Points on a hilly landscape, in no order, each with its height.
A ball rolls from a point to the lowest of its 2 nearest points, and stops where none of them is lower. Distance is the straight distance between rows; heights are no part of it.
j93 height 20.5: [-11   4  -3   6  13   9  19 -16   8  50  14   6  -2  12 -12  -8 -11  -5
   4   6]
j262 height 44.3: [-29  21   4 -20  30  24  26   5  23 -14   4   8 -15 -12 -16   0 -15 -14
   8  43]
j918 height 55.8: [  8   4 -12   3   6   7  28 -23 -20   5  17 -40  -7  14   9  11  29 -34
  29  -7]
j453 height 10.2: [  9   2 -34   6 -36  -6   8  10  16  -6  -3 -23  -6   4  23  27  14   1
  11 -14]
j165 height 4.7: [ -7  11 -39   2 -37 -20  16 -14  -5   5   7 -20 -15  13  16  29  37 -16
  24 -19]
j894 height 34.8: [ -4   8  12   0  29   8  13  22  53 -32 -17   6 -13   0  -9   3 -23  -1
 -34  21]
j160 height 10.1: [  0 -16  29  14  27 -30  16 -13  26  -5   3  19   0 -10 -21  -6 -35   1
   3  -7]
j85 height 27.9: [  5 -15 -29  -2 -12 -14 -32   5 -38 -19   0  30  10   3  -4  -4   6 -30
   5   6]
j176 height 49.1: [ 14 -14   6  -9  12   4  17  -8   3 -13  -4 -33  18   6   5  -2 -18  -4
  -7 -13]
j768 height 42.3: [-16  16 -35   1 -25   1 -11 -20 -29  23   1  31  13  31  -4  -4  28 -25
  -4 -31]
j232 height 58.6: [ 21   1  -9  -6  -4   0  18  -7 -36   5   7 -12   9   7   1  20  -2 -22
  19   6]
j656 height 34.5: [ 14  -5  -1  20 -18 -25 -10   5   0  18  -9  39  24  16  -9  -1  -5  16
   0 -33]
j284 height 54.0: [ 21  23  17   2  -9   6   6  14 -12 -11  -6   3  23 -18   0  10  -4  13
  14   0]
j274 height 61.6: [ 19  -3 -24  -4   3 -14 -10   3 -31 -27  19 -17  -4   6  -5  15  -8 -34
  25  11]
j197 height 25.5: [-18  17  11 -16 -19  14  -4   4   8  48 -15   8  -4 -13   8 -12   6  34
  -7  14]
j61 height 18.7: [-23 -15 -20   2   5 -15 -30 -10 -35 -36  -9  30  10  40  -2  -4  15 -18
  19 -28]
j477 height 45.5: [ -7   1 -27  -2 -44   0 -12  -3   2  27   7   2  -1  10  10  -5  26  16
  -3  -6]
j21 height 22.8: [-12   7  16 -23  37  -9  25  -8  33 -28  11 -11  17 -25 -35 -22 -21 -14
 -19   1]
j128 height 38.1: [-10 -14   1   8 -16   8 -10  -5 -14  12 -12  12   7  51  21  13  26   3
   3 -28]
j948 height 44.7: [ 12 -16   2   8  19 -17 -29   8 -28 -38  -7 -11   5  13   2   2 -15  13
   3 -12]
j178 height 25.6: [  0 -17  30   4  50  -7   7   1  38 -35 -13   1 -23 -15  -8 -20 -36  -9
 -33  10]
j498 height 31.6: [ -3 -43  13   8  11 -26 -15  -7 -21   8   4  35   5  31 -11 -13   5  -3
 -15 -13]
j291 height 35.3: [-22  15  14 -36   6  -8  40   3  44   5   0   2  12 -40 -17  -7  -9  -9
 -47  15]
j175 height 20.7: [  0 -13 -34  25   1  -1 -38  -3  -7 -30  15  -2  -8  33   3  -3  24  -2
  16 -20]
j973 height 49.2: [  4  -6  -1  13   5 -13 -17   7 -37 -27   4  22   6  24 -10  14  -7   3
  34  -4]
j590 height 53.2: [ 15  14  -9   6   0  17  22 -11   8   3  13 -43   2   4   9  12   5 -19
  -4 -12]
j250 height 36.1: [-17 -10  -4  14 -13  20  -8  -5 -26   9  -6  -7 -15  27  31  10  46 -11
  17 -14]
j614 height 13.5: [-11  11  21 -23  39   9  13   0  12 -44   5 -29  14  -7 -15 -15 -11  -3
   3   2]
j530 height 27.4: [  5 -10 -19  28  -3  -1 -23  -7  12   5  19   8   8  30   0 -18   3   6
  -1 -22]
j462 height 28.2: [-31  15   1  -7   2  22  10  -9  45  37   6   2  -7  -9  -4 -12   5  24
 -12  14]
j290 height 27.8: [  5  15 -11  -5  -3  12   0  -6  30  14  25  -4   6 -40 -19 -14  -7   5
 -20  10]
j855 height 19.7: [  5  47   0 -13 -12  22  17  13   0  33 -33  -6   1 -19   8  17  -8  11
  -3  10]
j525 height 3.8: [-15   2  11 -13  11  18   2 -11   0 -21  22 -18   9 -17  -1 -13   6  -5
  24  15]
j603 height 15.6: [ 12  17 -18 -11 -31   4  21   1   2  14 -23 -27   4 -17  21  24   0  -1
   7  -3]
j606 height 50.8: [ 11  -6  -4 -13  14 -11   2   9  -4 -46 -20 -46  13  -2   9   4 -27   5
  16 -18]
j581 height 39.8: [  3  20   5  -4 -12   3   1  -8 -27  34  15   3  16  -1  -6  -2  20   9
  12  -3]
j164 height 26.1: [-20  -1  39 -15  -1   5   9  11  -1   8 -13  20  13 -22   0   1  -1  21
   1  12]
j414 height 40.3: [-32   9  11 -29  35  18  44  -2  25   4  -7  -3  -4  -9 -10  12  -6 -16
 -27  27]
j574 height 69.3: [ 27   7 -10   5  34 -17 -20  16  -4 -47  -1 -19 -15 -13 -15 -10 -43   3
   3  -1]
j401 height 10.9: [ -6  -3   5  10   2  25 -11   4 -13   8   5   1  10 -17  11 -31   4  -3
  14   7]
j494 height 38.4: [ -7 -24  14   8  26 -14 -20   5  12 -34  -9  -1  -1  -2   1 -23 -18  31
   5 -14]
j98 height 5.0: [ 18 -27  -3 -14  -6 -35   4   5  18 -23  -2   3   9 -17 -13   7 -40   6
   9   5]
j201 height 72.5: [ 13 -21   8 -17  27 -41 -22  13  -8 -48   4 -12 -13 -26 -17 -13 -40  17
 -14   4]
j805 height 59.9: [ -4 -50   5 -14  -4  -7 -12  -7 -17   8   8   6   7  -9   5 -16  -2  -7
 -10  18]
j661 height 43.7: [-29   3 -37  -9 -39  -9  -9  -1 -27  32 -14  30  -5  16   7   1  32  -4
  14 -12]
j69 height 36.5: [  1 -21   1   7  11 -25  -2 -18 -19   3  21  21  28   7 -19  -9  -4  -4
   9 -16]
j585 height 65.6: [ 15 -12  -8  -4  18 -11 -15   8  -3 -32  16 -14 -15  -5 -16 -18 -21 -18
  15  18]
j897 height 65.7: [ 19 -24  43  13  26 -38 -20  -5   4 -22 -11  -1 -15 -30 -11 -21 -26  -5
 -38 -10]
j817 height 30.1: [ 32 -11  11   2   0   9   0   5 -12  15   2   5  -2  13   2  13   2   5
 -27  17]
j781 height 35.9: [ -9  33  -8  -5 -15  16  14  -3  -9  21   5 -25 -27 -11  12  18  29   0
  19  13]
j996 height 31.3: [-20  22  13 -13  10   0  27  -8  34  38   1  14  -2 -28 -20  -7  -8  15
 -40  12]
j707 height 33.5: [  2   8   0  10  -3  28  -3   1 -10   0   2 -29 -28   5  28   7  33 -14
  11  13]
j447 height 40.2: [  1  -6 -18  -3  -9  -8  -2 -14 -37  25   9  15  31  16  -2  -7  11 -22
   4 -18]
j161 height 56.8: [  0 -25   6 -24 -26   5 -11   3 -17  -6  -1 -14  14 -12  20   4  17  12
   0  12]
j400 height 54.3: [  1  14  12 -30 -15  19   7   9 -10 -18   3 -18  -2 -11  11  24  25  14
   4  24]
j836 height 11.0: [ -4  37 -20 -16 -24 -18  18 -18 -36  51 -14  -7 -17   9   3  38  29   7
  18  -8]
j812 height 37.9: [ -2  46  -4 -20 -16   8  11 -13 -13  45  10 -18  -2 -12  -9   7  25  21
  -4   6]
j636 height 32.3: [  0 -14 -19  19 -14 -10 -28  12 -14   4  -4  50  -3  22  -2  -7   2 -14
  -5   2]
j384 height 10.0: [  0 -21   4  12  -2 -14  -1  -4  -1   1 -27   7  20  -7  13 -18 -22 -11
   2 -17]
j179 height 16.1: [-13  -6  25  21  13  -8  18 -12  18  33   1  30   3  -4 -13 -14 -16   8
   2 -13]
j139 height 30.8: [ 15   4  -1 -14  15   0   8 -12  17  -7  25 -23  14 -26 -22 -25 -27 -21
 -14   0]
j426 height 24.9: [ 13  -2  -4  13   2  14  -1  -7 -16  43  15  11 -15  27  -6   1   8 -10
 -15   8]
j416 height 62.9: [  9 -34  31   2  16 -12  -2  -5   4   3   9   5  -1 -21  -2 -22 -11  -4
 -30   1]
j619 height 22.9: [ -8  17  21 -14  -3  14  16   3  13  31 -39  10  13 -29  12  -2  -6  19
 -23   4]
j229 height 44.5: [-11 -11  12 -18  16  20  30 -15  10  16  -9 -24   3  -2   8   0 -17 -18
 -15   9]
j162 height 28.8: [ -8 -32  -5   2   3  14 -11  -5  -5 -17   3 -28 -16  20  26  -2   8 -15
  17  11]
j402 height 22.1: [  2 -17 -25   3  -5   7 -20   4 -30  -3  -7  -5  -7  10  19 -14   9 -41
  12  11]
j845 height 8.4: [-12  30 -30  -2 -37 -19   1  -7 -18  31   0  -7 -32   6  14  29  56  11
  19  -9]
j40 height 16.4: [ -8 -15 -19  -3 -19   8  -4   0 -20  15 -28  -9  13   1  30  -6  -7 -17
  13  -2]
j3 height 18.9: [ 25  23   0  37   1  20 -13   9  -4  -8  12 -11 -17  33  12  10  15  -1
   8 -10]
j479 height 27.2: [-15  46  -2  -6  -1  37  13   8  25  -3  -1  -7 -15 -14  -5  12  10  10
  -7  29]
j136 height 31.7: [  7   7   6   6 -23  -5   4  12   4  26  -6  25  10  22   0  20   5  38
  -1 -15]
j712 height 43.8: [  0  -9  23   1  12  17  -6  15  23 -33 -22   0   0   1  10  -1 -10  19
  -9  -3]
j367 height 22.2: [ -9  16  -7  -8  -2  13  13   6  33  -4 -11  -6  10 -25  -6   3 -17   0
  -6  13]
j468 height 15.1: [  6   4 -14   9 -13 -12  12   2  23  -3   9   7  13  -8 -19  11 -24   8
  16  -8]
j97 height 28.7: [ -2  20  10  -8 -19  16  10   7  14  20   7   2 -14  14  -3  24  19  40
   1   8]
j12 height 23.7: [ 11  36  -9  28   4  34  -1   5  18   4  10  -7 -23   0  -3   6   4  -3
   4  15]
j382 height 47.4: [  8  -7  22   6   7  31   6  17  17  10 -26  10 -13   6  31  -2  -7  15
 -14   3]
j560 height 51.9: [ 13  13  11   0 -13  -1  -8   9 -21 -21  10  -2   2   6   2  31  15  12
  30   5]
j693 height 12.6: [ 19  13 -20  25   1   0 -24  14 -10 -41  18 -18 -21  23   6  21  22  -6
  23  -2]
j113 height 25.1: [-22 -48 -16   1   1 -25 -32  -9 -19 -22  -4  29  22  26  -1 -19   2  -4
  -4 -27]
j408 height 32.7: [ -5 -20   2  26  -2  -2 -22   5  32  -8   5  13   2   2  -1 -23 -13  24
   1 -14]
j885 height 35.4: [ 12  -6  -3  19 -22 -15 -19  13 -13  32   7  56   1 -13 -11  -9   1  -1
 -13   7]
j694 height 17.6: [-13 -13  47   0  30 -13  15   7  30 -16 -24  25  -9 -26 -11  -8 -23  -1
 -16   6]
j795 height 1.2: [ 12 -27  12  33   9 -41 -10  -4  10  -3 -13  21   1 -14 -15 -14 -33  -6
  -1 -26]
j234 height 3.5: [ 12  18  -3   8  -5  15 -16  15  17 -40  14 -29 -14  -7   9   3  15   4
  12  11]
j572 height 33.0: [ 22  15  24  -5  -3  15   7   9  17  10  17   5  -6   6 -10  14   5  29
 -37  20]

Call two points neighbours if one is among the 2 nearest of the other. Go from one point of each pair to the other, from neighbour to neighbour, staying as low as possible. Name the highest point that can't be avoided.
j97, j165 | j812
j367, j234 | j479
j97, j795 | j572

Where does a ball stop that starts at each point below?
j885 | j795
j661 | j61
j606 | j693
j973 | j693
j574 | j414
